Each row is a point on a landscape with many valleys, with its height.
From any point a ball rolls to the lowest of the 3 points nearest to it. It stops when none of these is lower. Distance is the straight distance between rows; heights are no part of it.
z_631: 105 146 152 141 124 151 121 135 133 150 110 116 133 123 125 141 126 125 132 168 125 125 110 110  height 278
z_803: 108 157 141 124 127 126 128 128 116 150 145 131 121 125 125 138 148 145 142 130 125 113 124 151  height 460
z_567: 116 131 128 124 138 151 116 143 133 106 98 102 131 142 134 154 120 123 125 166 120 146 123 87  height 410
z_112: 96 120 131 140 100 113 130 121 167 164 116 129 134 155 114 124 148 110 134 133 107 77 99 140  height 229
z_382: 164 89 102 124 124 119 137 171 126 129 122 143 106 161 135 98 140 140 123 79 121 115 139 190  height 478
z_815: 129 111 156 92 162 136 138 87 132 81 130 115 165 103 150 135 109 122 114 122 110 185 192 101  height 202
z_307: 196 81 98 82 137 135 134 129 106 108 144 137 143 115 104 127 126 171 127 87 151 170 194 166  height 239
z_66: 213 80 89 110 144 131 137 143 111 130 141 138 107 112 116 121 130 170 115 100 156 147 165 193  height 323
z_254: 124 140 118 170 103 88 151 128 141 162 155 150 112 128 146 74 167 127 121 51 137 59 111 156  height 325
z_985: 149 113 125 169 132 99 159 173 105 143 129 160 109 162 183 80 145 132 115 62 139 109 108 185  height 534
z_760: 141 115 130 100 171 156 134 87 131 86 125 114 175 109 172 131 98 135 126 138 123 205 169 50  height 75
z_86: 150 91 128 96 100 104 139 144 168 100 107 112 141 159 125 98 139 102 126 125 136 122 147 148  height 378
z_211: 128 125 124 108 127 135 117 158 117 104 117 122 129 151 125 147 130 133 145 145 112 150 129 122  height 98
z_431: 74 157 165 168 115 153 126 101 153 163 136 138 107 112 119 125 116 85 125 161 138 114 83 90  height 380
z_477: 108 154 144 164 152 175 116 135 135 125 98 110 119 116 145 127 82 93 120 204 130 142 104 70  height 450
z_570: 84 203 139 171 122 114 138 108 137 126 122 166 108 146 127 127 127 111 106 134 132 89 84 80  height 532
z_587: 143 94 129 100 101 95 141 124 182 82 108 122 145 150 126 116 131 106 112 131 116 143 169 119  height 399
z_548: 136 116 107 129 117 124 122 130 145 88 85 97 145 141 133 145 84 118 99 159 113 162 127 80  height 512
z_841: 76 167 123 158 75 109 134 87 163 136 153 171 143 112 126 99 138 89 140 97 138 43 96 68  height 215
z_767: 127 131 116 166 115 105 151 175 129 125 106 149 130 191 138 92 144 122 114 102 113 84 100 149  height 641
z_744: 82 173 146 147 125 144 114 136 112 146 124 136 114 127 124 142 136 125 138 154 116 115 111 104  height 149
z_442: 95 133 153 153 118 150 121 126 165 155 102 114 114 131 130 142 109 93 135 173 133 117 100 120  height 356
z_763: 118 118 136 158 107 98 144 142 149 174 129 154 126 159 120 89 169 97 120 100 131 65 110 167  height 153
z_306: 105 153 129 157 130 139 117 137 143 109 83 115 112 147 125 140 86 110 119 185 119 142 105 93  height 598
z_180: 130 124 112 168 115 107 140 168 128 116 100 148 142 195 138 99 129 120 124 109 116 96 78 124  height 640
z_865: 119 78 148 88 113 141 111 101 157 131 127 88 138 77 106 126 130 95 134 147 134 140 164 165  height 402
z_488: 117 99 161 108 131 157 120 112 174 118 124 70 139 75 151 132 99 102 131 169 116 148 160 85  height 295
z_201: 68 212 141 148 120 114 108 99 121 124 162 165 114 124 135 116 115 114 131 115 144 99 96 79  height 406
z_571: 127 127 120 163 128 107 149 167 141 137 111 150 116 153 147 73 163 108 125 82 103 66 89 154  height 657
z_402: 91 187 126 158 126 108 133 121 112 135 142 146 105 145 137 122 142 138 123 116 123 96 101 114  height 155
z_133: 151 103 121 96 133 134 121 147 100 101 123 125 156 135 129 155 122 138 144 136 118 160 158 122  height 296
z_200: 143 148 119 125 145 112 134 146 98 143 155 136 119 151 127 142 147 164 138 117 135 137 125 160  height 575
z_741: 142 146 107 160 141 90 143 174 92 141 146 155 98 145 167 106 155 167 122 48 140 113 104 170  height 502
z_991: 110 109 155 110 167 189 108 123 139 164 129 86 130 72 130 148 112 114 147 161 113 133 138 111  height 382
z_47: 79 165 154 144 133 170 121 121 116 164 139 131 103 108 137 144 113 90 129 170 124 121 120 105  height 267
z_383: 115 107 134 91 118 129 123 124 170 112 92 103 141 129 115 133 116 117 132 155 124 144 166 131  height 311
z_686: 145 127 116 119 148 136 122 130 94 152 143 121 120 113 98 164 143 163 143 131 130 154 135 156  height 453
z_304: 101 138 122 146 135 145 113 131 176 111 84 100 109 136 129 133 86 96 119 184 133 147 111 73  height 644
z_593: 97 167 137 139 126 125 123 104 110 162 169 130 106 94 125 145 148 137 143 123 143 106 112 163  height 330
z_574: 135 101 136 96 146 153 116 136 99 109 120 102 161 111 122 156 123 146 141 155 114 176 155 111  height 309
z_701: 123 88 141 91 130 143 112 112 149 131 122 94 147 97 113 144 124 116 150 147 119 141 164 150  height 385
z_217: 126 114 136 101 143 138 144 81 142 75 110 104 165 108 167 134 98 110 113 146 107 187 182 81  height 221
z_958: 184 83 126 74 137 119 147 113 127 91 142 138 150 120 111 126 123 146 111 98 146 173 185 146  height 293
z_910: 207 74 89 107 135 132 125 146 113 117 134 150 122 114 125 127 142 167 119 94 154 157 162 174  height 279
z_394: 159 99 115 121 126 115 135 151 142 157 125 138 114 140 113 110 155 137 128 114 133 120 133 190  height 364
z_347: 104 132 141 130 110 135 126 115 147 159 123 113 126 109 115 152 129 113 129 158 123 108 113 148  height 193
z_256: 141 108 121 86 156 145 112 131 96 85 124 108 172 123 139 155 120 140 152 131 130 194 164 86  height 251
z_282: 115 97 160 110 118 165 107 112 159 160 129 99 114 88 91 143 118 108 136 172 130 118 127 148  height 346
z_959: 95 135 138 161 96 93 153 96 160 180 155 158 133 126 102 102 146 99 123 95 136 58 93 142  height 185
z_195: 139 119 134 110 126 130 122 110 111 151 134 117 110 119 95 148 154 155 147 139 131 116 122 175  height 578
z_303: 117 130 124 147 120 94 130 144 138 127 108 147 122 159 121 127 145 123 127 122 103 97 101 137  height 523
z_270: 180 90 92 87 152 138 122 117 106 127 135 125 143 91 108 136 127 165 140 113 151 159 166 154  height 292
z_67: 129 123 121 119 132 133 105 146 110 133 125 117 134 137 107 156 135 141 150 148 132 149 139 131  height 359
z_148: 124 120 114 108 129 127 125 107 156 76 90 98 150 133 132 131 83 121 119 153 127 179 141 73  height 423
z_837: 153 93 149 88 135 113 154 93 145 91 131 133 160 114 139 133 120 122 103 119 121 166 191 125  height 88
z_832: 112 138 111 164 114 106 135 151 144 106 90 132 132 189 122 115 123 103 114 124 107 101 88 109  height 629
z_519: 68 187 125 187 127 130 125 107 157 132 100 162 103 141 125 107 107 91 103 155 144 98 77 66  height 563
z_219: 101 169 123 188 121 126 119 128 141 117 93 143 109 161 122 130 105 117 110 162 126 113 88 83  height 396
z_670: 117 126 144 121 172 171 130 111 178 83 105 80 145 97 176 117 71 112 107 173 129 170 165 51  height 317
z_665: 86 153 141 159 96 113 147 102 161 168 154 158 117 124 109 100 144 109 128 97 130 60 99 120  height 300
z_529: 91 155 109 140 66 101 121 112 160 149 181 168 139 106 129 84 149 109 157 63 157 40 107 109  height 104
z_141: 174 100 123 128 165 162 121 93 94 158 140 103 129 69 89 145 142 164 139 143 149 145 133 172  height 151
z_286: 147 134 95 132 112 126 127 174 89 94 124 152 147 189 143 147 116 148 117 126 118 150 96 100  height 742
z_982: 78 112 157 167 91 132 133 111 167 175 130 144 126 137 119 135 151 100 128 140 132 93 105 142  height 249
z_846: 179 94 98 136 132 112 157 175 117 139 126 151 107 138 146 101 141 145 116 81 145 130 124 196  height 433
z_6: 123 119 150 119 170 147 143 89 156 88 124 96 162 102 191 127 82 123 105 151 116 184 159 60  height 246
z_408: 151 103 115 95 118 123 130 152 136 107 103 130 137 161 119 134 128 136 128 121 126 152 145 152  height 407
z_555: 138 101 151 89 183 160 119 108 102 93 133 122 195 92 155 149 115 124 143 128 121 208 172 59  height 147
z_583: 120 132 116 157 117 85 164 149 117 146 149 156 107 142 154 91 148 129 132 64 123 80 91 158  height 383
z_260: 110 127 121 133 117 131 132 149 148 103 95 107 137 158 115 140 107 118 121 166 112 149 112 94  height 513
z_649: 156 86 135 117 126 149 115 97 132 164 141 117 114 87 87 143 144 136 124 145 143 120 133 194  height 141
z_489: 175 90 113 107 123 122 124 134 140 134 124 115 123 104 90 118 145 148 126 130 142 124 153 191  height 166
z_353: 110 133 157 119 162 182 112 148 152 143 117 90 119 80 171 136 94 89 137 191 111 145 130 71  height 370
z_186: 147 100 105 157 121 107 144 182 115 125 122 138 122 160 157 83 156 123 121 77 127 110 112 182  height 552
z_35: 125 131 127 149 97 98 140 114 147 167 159 144 104 123 116 111 150 124 117 81 129 67 107 184  height 452
z_746: 113 133 125 120 149 143 122 126 167 84 97 85 145 119 143 130 74 95 108 168 134 162 138 54  height 374
z_554: 149 92 140 80 163 142 118 114 110 106 139 97 170 92 134 140 120 133 146 124 113 179 189 99  height 207
z_827: 102 146 142 154 108 111 132 131 150 152 132 131 115 145 130 116 152 119 122 113 127 92 92 161  height 247
z_751: 117 143 137 173 104 98 163 125 158 164 130 151 132 144 123 83 165 92 125 78 123 47 101 148  height 138
z_345: 122 125 134 113 172 167 104 140 92 138 122 108 144 92 133 147 133 127 157 167 109 161 138 101  height 194
z_114: 153 96 139 77 134 143 115 107 125 106 116 100 142 95 115 146 112 135 150 149 123 163 178 144  height 405
z_747: 102 122 156 135 111 138 127 102 132 182 150 121 120 104 101 143 140 117 132 136 126 100 115 162  height 99
z_17: 172 122 105 107 114 119 134 170 109 99 129 143 140 159 135 131 131 159 138 120 117 163 130 143  height 219
z_703: 144 145 90 162 95 79 133 117 118 145 180 145 91 90 171 77 148 150 133 29 166 66 113 134  height 375
z_143: 185 81 92 100 148 131 122 133 107 127 136 131 132 110 96 148 129 175 147 115 142 156 155 177  height 350
z_922: 186 98 123 123 146 149 112 92 100 161 147 118 111 89 93 133 141 162 126 141 156 135 139 194  height 127
z_313: 126 134 142 128 119 122 131 90 127 180 158 127 103 108 94 121 152 141 128 108 141 97 123 190  height 212
z_545: 98 160 124 167 120 122 129 151 129 119 102 148 123 186 118 140 119 129 104 152 112 112 87 92  height 387
z_258: 58 209 144 173 97 132 126 95 146 135 137 181 114 111 138 100 127 85 120 135 155 92 84 56  height 592
z_966: 163 86 139 71 135 123 133 92 142 109 139 111 145 85 118 130 128 134 124 126 121 151 200 160  height 290
z_844: 108 154 153 128 165 164 123 135 90 157 158 117 118 88 116 144 139 128 152 165 125 154 126 122  height 270
z_246: 115 175 114 143 120 91 135 117 115 135 160 156 115 123 136 99 157 143 127 61 132 81 101 160  height 277
z_946: 75 196 156 164 129 142 112 138 113 130 131 151 97 128 143 132 115 101 132 164 119 111 102 89  height 269
z_206: 131 103 144 89 120 109 145 85 175 87 104 99 164 125 144 125 97 120 114 141 128 157 163 99  height 231
z_16: 163 102 117 100 114 100 133 161 149 98 109 127 143 150 128 115 138 137 119 119 133 128 151 163  height 351
z_719: 133 100 152 87 138 167 115 121 136 136 131 86 141 67 122 150 115 113 145 162 114 146 161 126  height 368
z_800: 137 92 135 98 167 165 105 121 95 131 135 90 148 74 124 160 132 125 154 146 120 171 160 117  height 260
z_302: 152 140 118 115 140 116 124 166 101 110 117 134 135 179 138 160 126 164 129 132 131 156 119 110  height 758
z_772: 172 86 126 78 152 133 128 90 117 95 142 118 165 96 110 135 133 160 126 109 132 179 201 149  height 254
z_316: 157 108 107 109 146 130 136 154 110 121 114 125 144 136 118 135 138 163 144 118 126 147 152 167  height 418
z_755: 112 142 157 124 170 184 106 137 97 152 143 105 114 96 134 145 115 113 149 179 120 138 131 99  height 77
z_776: 134 110 130 109 123 122 122 129 131 78 106 105 153 140 130 151 109 128 134 141 117 160 129 100  height 654
z_889: 81 194 114 182 116 118 128 119 128 124 103 159 96 156 117 110 123 95 95 135 123 87 88 76  height 526
z_685: 111 95 182 114 125 177 112 118 162 163 125 89 136 68 126 153 102 108 136 167 111 124 124 114  height 369
z_618: 129 113 150 96 160 157 127 100 138 87 111 97 169 109 148 136 111 126 120 139 115 192 184 68  height 173
z_289: 92 145 161 137 144 153 110 133 105 160 142 122 111 100 139 149 124 120 137 173 118 124 108 117  height 197
z_842: 88 183 140 145 143 144 123 127 99 143 161 138 103 120 126 129 146 131 142 147 119 123 114 126  height 258
z_111: 103 111 145 137 106 126 131 109 172 173 131 126 125 125 107 136 155 101 139 128 126 90 113 165  height 176
z_332: 128 159 116 147 131 116 129 154 91 104 109 153 116 182 132 147 119 136 118 146 129 141 107 90  height 461
z_328: 70 174 143 189 112 130 133 111 161 146 112 150 112 136 116 123 130 101 108 144 132 83 69 77  height 606
z_909: 159 127 116 117 122 143 118 146 105 81 126 133 175 163 137 154 108 139 131 148 111 181 142 89  height 424
z_497: 138 120 115 109 152 141 125 147 86 105 124 121 148 133 125 171 124 154 155 149 127 170 134 113  height 376
z_403: 134 107 135 116 99 98 132 139 177 93 89 112 147 163 129 118 104 107 118 138 121 118 137 118  height 422
z_552: 122 127 130 108 138 153 112 132 126 94 97 99 151 115 158 147 92 128 130 173 115 166 138 78  height 310
z_737: 110 166 119 142 134 130 129 151 107 121 111 138 114 166 121 138 142 138 128 145 119 124 105 128  height 363
z_689: 120 120 137 102 143 128 145 92 169 80 105 98 150 129 169 139 91 105 102 152 112 180 163 65  height 132
z_222: 153 110 109 76 150 127 130 112 103 82 150 137 193 125 132 148 123 142 134 113 124 199 169 107  height 209
z_881: 116 150 115 150 121 127 129 156 129 114 108 131 120 176 121 131 126 129 120 140 120 114 107 119  height 525
z_76: 130 129 119 149 125 115 125 162 132 126 108 145 128 186 127 125 140 143 118 115 120 120 107 120  height 653
z_247: 185 96 116 103 135 138 106 116 109 161 139 125 111 104 80 130 140 144 136 126 141 132 143 193  height 61
z_556: 78 202 132 186 105 122 136 95 155 124 128 159 112 127 122 101 121 84 112 131 147 86 87 68  height 568
z_421: 151 142 106 148 122 113 138 160 92 113 115 153 124 191 131 125 136 148 124 107 104 130 81 123  height 725
z_653: 134 125 124 154 102 104 131 155 159 134 93 127 122 163 117 131 149 98 136 116 112 91 110 151  height 579
z_24: 130 153 123 143 124 109 147 141 121 141 130 137 106 160 129 129 156 151 132 113 130 102 107 162  height 506
z_268: 64 192 149 156 106 141 119 98 135 132 147 156 118 107 124 126 143 108 131 138 136 95 97 85  height 371
z_244: 154 140 103 171 114 95 154 134 108 166 164 157 86 107 161 71 153 132 111 36 159 86 115 180  height 518
z_577: 199 81 99 83 128 116 127 139 106 109 141 138 154 129 119 139 126 169 145 92 135 166 172 150  height 266
z_775: 143 147 119 144 116 111 138 81 107 167 187 140 70 79 114 106 145 151 124 70 163 90 113 163  height 384
z_702: 164 123 108 100 133 129 113 134 91 70 137 142 193 144 140 163 102 144 129 124 123 210 133 79  height 479
z_78: 136 89 148 103 155 162 97 111 98 152 138 97 124 75 109 142 139 132 153 164 137 142 140 165  height 244
z_412: 106 166 122 151 104 93 130 101 137 148 177 151 113 111 142 92 154 127 140 61 145 62 109 132  height 206
z_79: 140 117 120 102 116 122 128 146 129 89 113 111 158 175 133 135 121 130 124 130 121 149 128 111  height 551
z_807: 163 127 113 136 135 126 130 115 106 165 162 133 85 108 111 125 146 173 125 105 151 108 125 189  height 400
z_517: 83 204 127 180 124 121 132 128 117 111 123 155 103 164 122 127 113 130 107 134 121 120 75 90  height 499
z_452: 119 123 128 109 132 147 109 123 128 128 122 97 131 119 138 152 111 121 142 174 125 139 139 117  height 377
z_854: 86 184 148 159 134 132 123 136 102 136 123 153 105 147 131 136 128 122 127 143 125 127 108 95  height 223
z_235: 118 133 142 129 108 116 119 137 168 129 87 110 125 145 126 138 126 87 131 178 126 118 122 121  height 390
z_12: 104 134 125 175 105 105 160 129 154 152 101 150 125 175 130 100 166 88 126 101 101 67 78 128  height 208
z_499: 159 83 124 94 131 130 123 133 121 126 126 106 142 123 114 134 126 143 145 131 133 150 161 173  height 331
z_660: 152 111 122 149 116 106 152 167 125 157 126 141 105 143 142 91 153 122 125 81 139 82 118 188  height 607
z_100: 82 185 132 144 123 114 132 120 112 132 133 150 118 147 131 142 153 124 124 113 136 100 96 116  height 237
z_565: 110 86 171 133 92 154 113 96 151 175 132 89 125 93 102 145 120 106 134 169 126 101 121 163  height 372
z_585: 89 170 144 137 85 101 124 95 125 150 177 146 105 101 118 120 152 137 138 96 142 87 105 147  height 408
z_918: 177 95 97 141 115 103 145 191 110 116 119 154 133 167 168 120 134 164 118 90 133 129 104 170  height 474
z_573: 128 140 101 147 113 126 118 145 131 89 103 122 127 171 127 131 88 122 111 167 127 158 112 79  height 658
z_81: 173 95 116 86 114 109 127 152 109 105 128 134 147 155 136 146 125 143 128 100 136 167 156 142  height 324
z_52: 220 66 109 86 138 134 145 115 122 97 159 157 145 99 116 100 127 151 101 71 172 183 195 165  height 168
z_501: 97 192 115 135 103 107 114 122 107 120 176 163 106 103 143 107 153 144 151 79 135 84 115 121  height 361
z_890: 206 70 88 87 131 119 139 177 118 114 142 146 129 133 136 110 126 160 105 80 146 151 172 159  height 308
z_693: 84 152 163 135 133 148 123 123 121 163 151 109 106 93 127 149 136 118 142 159 128 115 94 135  height 261
z_32: 160 137 98 149 123 102 150 177 103 121 135 149 115 180 165 116 138 157 127 76 125 120 94 154  height 469
z_951: 142 128 111 147 126 111 140 145 107 145 150 144 98 139 148 119 158 162 129 81 135 109 107 183  height 458
z_261: 91 211 123 156 128 117 121 126 98 117 153 163 106 136 144 128 127 139 131 107 129 94 108 106  height 225
z_221: 155 122 120 99 139 138 105 138 113 124 121 111 140 122 130 143 128 152 153 146 125 152 151 133  height 401
z_237: 123 111 153 103 176 181 103 144 127 136 112 89 142 78 155 144 105 103 146 176 113 154 157 76  height 334
z_637: 157 112 98 157 130 100 151 134 118 160 156 143 81 121 135 94 154 154 127 68 152 95 115 191  height 444
z_508: 109 156 99 195 123 121 125 135 146 104 85 134 100 189 105 116 85 110 82 136 120 105 73 76  height 203
z_594: 141 104 118 137 112 110 142 156 146 146 111 134 116 164 117 96 141 105 123 108 129 85 122 168  height 596
z_902: 134 87 126 70 113 110 123 107 154 112 128 110 147 110 111 116 118 116 117 124 129 140 189 151  height 255
z_218: 146 135 131 150 104 119 130 84 118 164 191 138 90 85 109 118 145 141 107 80 164 81 110 190  height 304
z_28: 116 110 153 107 135 166 117 136 137 135 105 80 127 94 127 137 104 109 152 176 108 153 145 113  height 347
z_799: 174 84 103 105 117 106 133 186 109 111 128 138 132 154 141 111 136 152 112 92 136 153 138 160  height 360
z_647: 134 83 156 110 134 174 107 94 120 166 155 94 134 66 102 137 125 115 134 168 115 136 131 159  height 268
z_311: 105 115 133 131 105 133 127 147 154 135 93 117 133 159 115 136 126 110 128 149 121 114 126 125  height 411
z_613: 197 82 104 76 154 132 151 92 109 109 158 157 197 99 123 139 127 160 109 81 152 190 198 134  height 283
z_108: 101 118 146 111 129 144 133 127 159 130 95 73 140 109 134 148 101 103 142 179 124 144 137 103  height 322
z_459: 71 189 156 175 115 145 129 105 135 147 140 155 100 123 132 136 119 84 131 156 146 99 91 86  height 327
z_792: 139 101 106 122 107 98 136 161 155 115 102 119 134 178 119 118 129 114 130 127 119 121 133 152  height 425
z_896: 163 86 127 76 131 128 127 124 138 118 123 131 134 110 102 121 126 139 111 106 136 150 190 177  height 326
z_339: 143 113 125 81 112 113 119 135 140 94 112 117 144 137 126 138 123 130 125 133 124 143 162 139  height 339
z_104: 195 106 107 127 149 116 141 133 96 171 149 126 80 110 111 123 136 167 106 104 154 126 126 201  height 553
z_515: 93 156 138 164 111 112 141 133 136 148 130 150 118 163 133 102 160 115 129 98 122 80 96 133  height 97
z_430: 94 158 126 166 71 110 151 93 161 158 159 175 144 129 126 82 149 87 138 56 131 43 110 105  height 275
z_64: 74 184 154 159 106 111 125 117 138 156 139 141 104 140 127 130 133 120 129 140 123 102 93 118  height 421
z_607: 128 110 137 104 156 153 122 113 135 91 110 98 150 103 162 144 96 116 137 175 114 178 175 78  height 242
z_257: 74 162 155 145 87 114 136 94 155 163 165 163 115 104 121 119 145 106 132 99 131 73 95 111  height 373
z_536: 171 84 134 81 163 142 127 100 96 101 145 123 179 92 110 135 132 158 150 108 130 187 196 132  height 234
z_416: 116 166 104 167 126 109 127 161 111 114 117 160 115 198 129 121 113 120 113 125 109 107 79 97  height 191
z_54: 112 153 131 135 162 153 116 145 70 134 139 124 116 120 127 151 139 147 161 166 124 142 129 128  height 430
z_721: 123 138 121 131 143 138 123 142 121 94 103 116 135 156 138 142 82 119 128 170 131 168 141 80  height 445
z_789: 166 99 126 111 154 147 116 111 102 143 136 94 131 86 102 146 143 154 150 136 128 147 154 163  height 195
z_939: 161 133 111 131 141 119 137 129 104 159 146 128 94 120 106 141 130 160 130 109 132 118 126 188  height 569
z_443: 89 163 140 174 137 152 128 126 151 128 106 122 110 129 125 130 97 109 118 176 135 124 87 69  height 511
z_344: 149 136 98 148 115 123 130 173 86 98 116 157 134 208 148 137 125 171 129 114 108 139 91 119  height 735
z_623: 136 109 119 167 111 99 149 177 151 131 89 147 127 195 136 79 134 90 113 98 106 95 80 147  height 628
z_610: 112 125 160 144 141 186 115 146 159 141 102 85 119 97 143 119 88 89 126 202 121 123 119 80  height 409
z_136: 87 177 125 160 116 98 139 123 118 131 133 162 106 157 130 112 153 125 128 103 130 80 80 98  height 227
z_921: 97 160 117 157 121 94 144 124 126 139 144 155 109 141 153 98 158 128 119 61 126 53 110 130  height 263
z_498: 93 120 159 132 128 186 115 133 158 153 118 99 127 83 142 156 96 108 141 181 115 131 129 103  height 392
z_364: 128 149 94 155 121 132 111 151 118 80 100 144 139 191 124 124 107 127 101 139 120 138 92 94  height 542
z_73: 149 124 113 137 134 102 143 175 102 141 135 149 125 168 149 126 133 167 126 92 128 124 123 174  height 434
z_277: 162 106 110 90 135 125 125 125 98 99 128 131 174 134 141 152 120 157 136 120 118 170 163 127  height 222
z_546: 134 150 114 137 114 96 134 106 124 171 180 148 94 93 137 92 157 136 120 52 148 59 117 160  height 271
z_566: 112 104 151 89 124 135 125 105 166 92 114 89 147 90 149 135 107 109 125 161 103 165 168 98  height 276
z_146: 131 131 99 169 126 116 123 145 139 91 88 123 130 195 124 130 91 112 109 153 120 135 93 85  height 622
z_907: 116 126 131 122 147 152 107 137 96 137 118 102 130 127 109 152 137 138 144 157 118 135 120 136  height 91
z_532: 123 128 126 125 160 132 135 98 156 65 124 113 159 128 167 133 78 114 100 145 126 192 152 45  height 248
z_492: 101 109 150 109 140 146 113 125 129 167 132 105 125 98 110 152 125 125 140 161 123 130 128 143  height 312
z_950: 129 99 124 108 117 125 131 133 145 156 127 115 119 121 101 117 149 128 124 135 131 113 132 171  height 307
z_178: 166 116 131 130 134 142 126 97 103 169 165 114 90 93 90 135 146 158 125 141 148 118 112 186  height 163
z_834: 173 85 119 85 130 121 129 131 108 107 124 130 152 131 118 131 122 158 135 105 134 169 170 154  height 273
z_901: 112 138 121 154 105 120 119 136 161 134 97 124 118 162 106 125 137 101 117 152 116 92 92 112  height 446
z_478: 119 144 127 140 119 112 134 138 124 137 120 137 124 149 128 124 146 133 129 118 116 101 119 158  height 413
z_318: 182 93 109 126 125 112 145 172 103 125 135 145 123 154 136 130 140 160 126 97 144 149 143 169  height 397
z_154: 103 170 144 145 158 138 119 148 103 131 127 134 116 136 126 146 125 137 138 173 123 130 111 100  height 238
z_752: 128 121 116 148 116 113 124 139 147 94 90 123 131 183 124 124 116 128 119 141 101 133 112 102  height 675
z_266: 118 128 125 119 118 118 119 138 132 117 92 100 137 155 120 142 117 121 133 152 120 142 127 122  height 395
z_715: 142 88 143 89 158 130 136 90 108 87 138 136 198 110 146 157 127 154 137 93 121 210 185 101  height 230
z_742: 81 171 154 134 126 140 119 110 131 151 151 133 104 120 135 149 124 122 140 154 131 108 111 112  height 245
z_503: 135 128 116 136 118 126 129 135 164 73 90 98 134 160 131 126 81 115 89 159 125 157 124 69  height 580
z_251: 94 209 133 129 126 111 127 129 93 127 165 153 95 114 137 134 136 141 132 117 139 113 117 114  height 262
z_8: 108 135 137 115 151 155 117 146 98 135 120 119 125 118 132 155 123 124 143 176 118 160 139 105  height 287
z_704: 142 88 124 85 103 116 124 119 156 132 103 110 139 118 105 128 129 103 121 142 124 131 162 169  height 286
z_245: 143 96 130 108 113 106 125 145 150 131 110 122 137 142 108 103 152 133 123 122 132 122 150 170  height 329
z_743: 138 121 156 104 164 188 110 138 163 131 119 95 130 76 177 110 77 95 136 180 111 133 159 48  height 398
z_591: 134 123 129 126 150 146 126 111 100 166 167 115 116 77 102 158 143 157 134 133 139 132 122 176  height 257
z_666: 143 120 114 149 126 101 139 125 117 164 159 153 88 130 133 103 161 144 124 68 149 71 112 183  height 379
z_356: 85 199 139 145 134 121 120 110 104 140 156 153 104 122 125 135 141 140 138 115 125 101 110 117  height 224
z_931: 78 165 146 145 104 133 118 91 136 178 157 136 118 106 120 128 141 121 135 134 135 93 100 145  height 210
z_642: 118 102 136 113 106 132 111 112 142 156 115 108 123 105 113 153 145 121 147 146 125 130 134 158  height 265
z_518: 218 82 112 102 154 142 124 104 109 142 144 115 127 97 85 121 141 158 129 109 159 171 171 177  height 332
z_626: 126 121 136 107 173 170 104 128 126 102 105 93 143 96 160 124 85 101 132 183 118 167 158 48  height 294
z_863: 133 114 156 108 177 142 148 77 113 80 138 126 190 117 157 141 119 126 119 118 114 206 178 76  height 156
z_456: 136 88 137 79 112 106 146 97 165 87 129 131 147 103 114 120 124 111 95 118 136 150 201 151  height 201
z_495: 200 81 108 84 156 130 123 103 108 98 144 132 152 90 116 129 127 170 134 106 146 179 191 158  height 264
z_563: 142 91 125 142 104 97 140 172 165 125 99 134 142 182 127 73 148 93 118 112 110 97 115 159  height 614
z_655: 71 196 134 152 99 103 128 105 137 136 166 159 111 115 133 117 147 121 142 103 143 74 101 92  height 403
z_433: 164 113 113 134 135 109 132 153 121 154 131 140 106 144 113 115 141 163 121 98 144 118 129 195  height 451
z_122: 155 106 122 80 127 137 135 97 119 88 132 126 178 119 125 148 112 147 128 131 128 178 165 115  height 162
z_731: 94 172 141 146 114 110 134 123 114 163 146 140 108 142 131 136 151 133 141 130 138 106 92 130  height 345
z_93: 126 122 143 112 161 166 110 123 96 157 131 103 113 91 120 151 129 139 148 165 124 148 132 150  height 274
z_707: 109 180 113 144 145 118 129 132 101 136 140 156 107 158 130 145 139 150 138 118 114 112 98 121  height 228
z_520: 118 182 117 146 134 98 138 143 88 114 151 173 117 161 155 121 154 157 125 89 123 104 95 127  height 280

Call two points neighbours if one is among the 3 nearest of the other. Go from one point of each pair to the other, from neighbour to neighbour, staying as low as possible. Name the highest point that can't be avoided.
z_17 / z_751 => z_81
z_747 / z_841 => z_665
z_837 / z_689 => z_217
z_247 / z_907 => z_93
z_515 / z_747 => z_827
z_52 / z_554 => z_495
z_837 / z_760 => z_815
z_515 / z_402 => z_136
z_416 / z_508 => z_545

For each start below, name every point that the ball comes to, in order.
z_180 => z_623 z_563 z_792 z_16 z_245 z_950 z_642 z_347 z_747
z_832 => z_881 z_737 z_707 z_402
z_339 => z_383 z_704 z_902 z_456 z_837
z_939 => z_807 z_178 z_922 z_247
